Points on a hilly landscape, in no order, each with its height.
A ball rolls from a point to the lowest of its 2 nearest points, and stops where none of them is lower. Distance is the straight distance between rows; heights are no part of it.
K588: [ 92 154 182 133 142  53  98 102 151 131  99 112 106 176 196 117 140 134
 100 130]  height 616
K533: [ 97  79 134 171 138 164 134 126 115 127  85 221 191 125 163  88 165 150
  90  89]  height 377
K186: [ 77 123 150 139  80 119  81 130 109 126 117 123 114 122 192 127 128 125
  95  86]  height 155
K398: [118 108 124 129 167 183 161 138 118 133 126 171 166 117 123 135 144  65
 147 138]  height 326
K90: [168  94 132 128  86 141 164 127  92 103 153 101 112  77 163 122 107 147
 184  86]  height 663
K436: [ 84  99 144 137  87 188 142 145 157 129 116 203 143  82 133 107 124 118
 128 130]  height 611
K48: [188 129 116 109 100 106  90 107  79 173 127  82  86 118 163 105  88 185
  82 108]  height 650
K798: [124 134 125 139 109 100  89 136 125 118 112  88  36 127 160 121  73 197
 108 111]  height 593
K960: [ 93 136 136 130 140  92 118 109  97 104 112 115 151 172 177 137 166 114
  71  67]  height 358
K819: [ 74 126 152 159 121  86  68 122 140 130 120 111  68  97 177 174 110 193
 124 144]  height 681
K520: [101 123 131 122 109 118  72 138 143 131 136 117 111  82 153 162 124 169
 124 138]  height 649
K726: [154  91 175 123 137 130 178 121 130 113 115 167 153  73 137 123 121 111
 195 163]  height 498
K922: [ 71 149 113 131 124 107  71 140 125 133 141  90 109 229 108 146 161 102
  87 154]  height 489
K342: [137 137 109 124 108 136 144 112 136 170 142  68 101 110 105  95 104  96
 114 146]  height 270
K725: [115 135 108 143 160 127  99 131  94 103 105 140 122 183 165 154 179  91
  93  82]  height 297
K904: [108 107 125 170 142 144 127 124 181 134 130 174 132 131 172  99 163 119
  94  80]  height 444
K966: [132  87 163 125 131 162 157 108 120 125  94 199 162  52 131 110 114 141
 161 145]  height 514
K454: [120 129 102 171 175 106 142 103 156 135 127 138 116 164 159 122 147 130
  85  93]  height 480
K732: [175 152 143 112 130  77 144 157 135 119 168 109 143 157  66 123 135 109
 179 172]  height 283
K679: [ 79 107 133 141 142 156  93 152 146 105  94 235 125 141 142 138 175 124
 120 120]  height 472
K384: [141 122 136 125 124 146 153 116 157 110 100 134 105  61 146 116  68 153
 150 143]  height 586
K670: [120 148 126 118 121  98  69  85 116 139 106  74  91 202  76 111 166 134
  65 106]  height 224
K997: [126 103 165 107 125 152 176 150  98 112 137 151 170 121 135 114 153  41
 182 144]  height 360
K226: [120 125 127 147 129 124 182 138 162 150 151 126 137  80 100 112  92 117
 176 175]  height 504
K551: [120 114 140 141 167 167 178 139 157 101 122 213 121 149  74 131 162 103
 189 170]  height 534
K312: [108 108 136 114  98 147 118 119 148 104 150 108  83  73 109 165  87 151
 188 164]  height 549
K13: [120 101 144 117 141 172 182  87 143 102  86 218 154  85 113  92 140 129
 137 132]  height 530
K115: [125 130 137 106  91 160 157 145 159  98 136 156 145 115 110 107 127  98
 169 147]  height 433
K47: [ 77 124 124 142 135 166 135 111 177 129 114 166 125 113 104 126 126 106
 123 143]  height 577
K579: [111 126 102 178 193 173 154 151 124 138  75 227 128 163 123 137 152 114
 123 124]  height 378
K633: [ 52 139 111 148 131 124  96 140 147 128 129 129 109 185 145 145 154  88
 100 126]  height 557
K259: [132 113 126 144 152 147 132 121 124 129  80 163 171  76 184 104 105 151
 117  96]  height 296
K598: [ 92 144 115 132 106 114 121 105 113 126  81 109 114 118 133 130  97 114
  70 123]  height 388
K858: [ 93 128 106 123 120 142 146 149 112 149 148 124 173  87 118 166 102 147
 148 154]  height 699
K407: [ 98 111 127 140 121 128 126 106 140  73 117 171 110  81 161 116 155 162
 120  68]  height 637
K794: [120 149 122 130 126  77  75 104 152 128 104  93  76 142 151 127 105 181
  75 117]  height 560
K903: [118 122  82 118  95 123 108 147 146 152 155  77 103 133 121 119 120 135
 112 131]  height 350
K624: [137 149 100 152 159 104 131 113 135 125  97 115 154 150 155 128 118 153
  68  93]  height 505
K243: [ 70 125 125 146 122 106  90 146 172 102 100 165 116 135 148 146 157 134
 105 123]  height 532
K145: [147 143  99 132 173 173 153 157  88 134 147 147 153 163 101 171 154  73
 159 136]  height 279
K968: [ 71  81 155 171 159 131  90 107 116 117 107 182 133 163 185 119 212 118
 119  83]  height 475
K328: [105 126 132 114 117 138 125 106 158  77 109 162  98  74 128 129 109 155
 129 115]  height 610
K799: [216 145 126  99  85 105 159 120 107 139 170  73 164 162  84  80 124 120
 124 101]  height 131
K773: [105 110 152 161 140 143 105 140 113 133  64 196 161 113 192 112 133 152
  93 107]  height 334
K818: [ 90 144  97 136 147 147 130 155 178 132 148 144 119 135  98 150 131 136
 135 172]  height 537
K220: [158 144 112 115 148 132 132 128 115 105 162 124 145 122  97 165 163 140
 127  93]  height 103
K769: [112 111 163 109 148 120 174 138 165  82 148 189 152 125  92 139 149  86
 211 182]  height 506
K941: [160 133 116 127  89 123 139 134 160 142 171  94  60 108 106 112  70 173
 146 160]  height 570
K260: [ 71 142 119 179 161 140 117 152 136 111  59 228 117 161 134 147 173 115
 104 136]  height 422
K739: [181 151 114  99 109 119 131 124 101 167 149  72 139 141  91 103 119 123
 105 130]  height 201
K963: [143  98 130 127 120 168 130 107 108 116 132 102 125  75 177 114 119 143
 141  76]  height 643
K829: [ 79 113 165 178 115  85 100 125 133 141  88 180 150 131 228 116 138 161
 116 103]  height 387
K661: [142 159  75 135 161 150 150 155 112 139  95 119 142 194 113 146 122  80
  77 133]  height 293
K491: [131 144 157 131 126  36  73 109 123 158 119  93  93 171 176 126 145 177
  85 123]  height 591
K546: [120 138 102 111 101 129 149 145  98 134 163 101 169 123 109 149 140  96
 135 158]  height 724
K325: [103 126 119 120 103  95  91 106  88 133 132  79 132 148 162 148 147 130
  77  93]  height 292
K602: [207 128 142 105 116 124 136 137  83 136 151  81 150  87 145 129 105 159
 161 101]  height 682
K722: [178 129 129  82  92 124  76 110 104 173 149  88 107 130  75 108 112 145
 118 124]  height 269
K737: [177 150 165 101 136  79 129 129 140 131 149  85 158 124  64 160  94 124
 180 184]  height 336
K95: [131 139 117 119 151 112  94  89 117 162 105  75  97 183 107 121 136 101
  64 134]  height 301
K685: [171 125 149 139 167 130 197 118 107 123 122 117 176 157 116 126 130  79
 167 129]  height 403
K876: [136 150  97 103 138 153 155 160 132 137 136 115 130 183 101 101 109  58
 107 139]  height 349
K295: [143 142 114 111 190 153 132 149 114 150 113 121 156 137  96 175 134 107
 123 158]  height 223
K807: [181 122 181  97 105  84 156 117 125  94 156  99 134  95 124 122 126  97
 197 131]  height 451
K84: [110 110 105 173 146 174 167 138 148 120 107 185 170 149 164  82 160 128
 106  77]  height 411
K301: [ 94 117 101 164 139 172 180 131 139 121 136 226 112 141  76 123 179 106
 152 151]  height 561
K723: [173 123 178 116  88  98 149 144 106 111 178  94 119 105 103 142 102 140
 209 132]  height 477
K341: [178 132 142 100 130 110 186  91 108  95 132  95 169 114 124 110 118  89
 156 115]  height 423
K157: [142 158  89 105 111 114  84 132 154 139 181  76 108 141  83 136 138 159
 113 149]  height 424
K576: [188 114 139 110  65 126  87 120 100 182 155  76  60 113  75 117  85 183
 141 135]  height 342
K652: [105 110 113 142  74 150 161 152 101 129 157 128 138  66 143 136  82 156
 164 136]  height 671
K246: [128 143 122 110 133 161 186 151 157 106 155 127 132 151 106 110 122  72
 150 149]  height 394
K550: [169 111 144 119 183 135 171 135  84  99 128 171 161 160 129 131 157  51
 199 136]  height 386
K463: [156 115 123 132 137 140 179 148 115 132 117 144 176  92 158 123 102 144
 138 114]  height 260
K902: [ 95 120 114 106  88 152 127 104 130 102 117  99 114 104  89 144 103 147
 152 168]  height 497
K585: [102 149 109 102 106 126 113 106 113 129 103 100 126 124  85 145 100 128
 104 158]  height 443
K845: [159 165 112 117 153 105  90 111 136 131 121 100 115 135 129 135 124 168
  71 117]  height 531
K868: [ 91 114 133 130  70 156 127 136 139 146 127 152 131  69 154 118 104 120
 124 125]  height 638
K745: [186 154 134 113 190 128 107 129 144 150 134 110 141 118 140 127 107 139
 109 118]  height 551
K527: [187 166 123 127 170 106 160 152 146 133 166 118 155 171  87 129 141 112
 146 138]  height 231
K129: [193 141 166  95  74 108 104 158 102 153 182  73 106 121  82 134  85 170
 173 137]  height 416
K429: [ 79  89 181 167 128 121  95  95 141 120  89 164 141 142 221 102 177 131
 111  76]  height 434
K402: [145 127 102 119 124 126 169 134 138 112 164 135 163 108 148 117 134 129
 130  98]  height 207
K289: [135 106 147 125 117 148 121 120 109 134 137  90  59  65 130 169  89 169
 160 133]  height 590
K175: [195 120 106 117 137 137 111 118  92 140 144  70 166 113 164 112 119 159
 104  86]  height 695
K321: [188 162 125  97 172 141 118 155 105 159 134 103 160 168  67 159 129 102
 123 146]  height 172
K472: [155 132 140  96 146 140 125  99 144 130 110 105 126  83 124 134 106 122
 138 129]  height 567
K104: [121 146  84 124 160 133 103 151 168 141 173 102 112 167  80 151 148 122
 122 158]  height 486
K707: [ 97 120 164 122  91 126 174 173 151 107 134 175 161 105 108 111 118  96
 203 171]  height 470
K8: [ 71 151 137 133 130  77  99 105 150 118 121  81  99 202 126 128 150 132
  90 170]  height 548
K878: [127 169  86 126 120 123  92 141  99 159 151  99 128 215  87 131 163 120
  69 130]  height 405
K959: [133 135 122 128  97 115 165 135 176 131 170  77  99 101 103 106  86 151
 188 192]  height 536
K940: [130 106 164 129 142  94 169 102 139 120 156 112 165  87 117 117 124  93
 198 159]  height 478
K911: [144 105 146 129 113 141  91 128 115 133 132 113  90  67 176 160 107 169
 133 103]  height 619
K34: [165 129 100 129  96  93  87 136 104 170 137  78  30 128 146 103  93 204
  86 133]  height 625
K538: [139 160 124 104  98 101  49 123 107 154 150  98 128 200  66 133 163 155
  75 107]  height 323
K146: [108 138  89 152 181 158 161 140 113 135  79 163 153 158 135 134 119  93
  89 137]  height 339
K475: [114 138 110 124 150 151 110 130 120  99 116 157 142 152 126 166 163 107
 121 102]  height 218

For each start below, name the point where the ball stops.
K685: K321
K243: K661
K551: K661
K652: K799
K968: K220
K624: K220
K723: K799
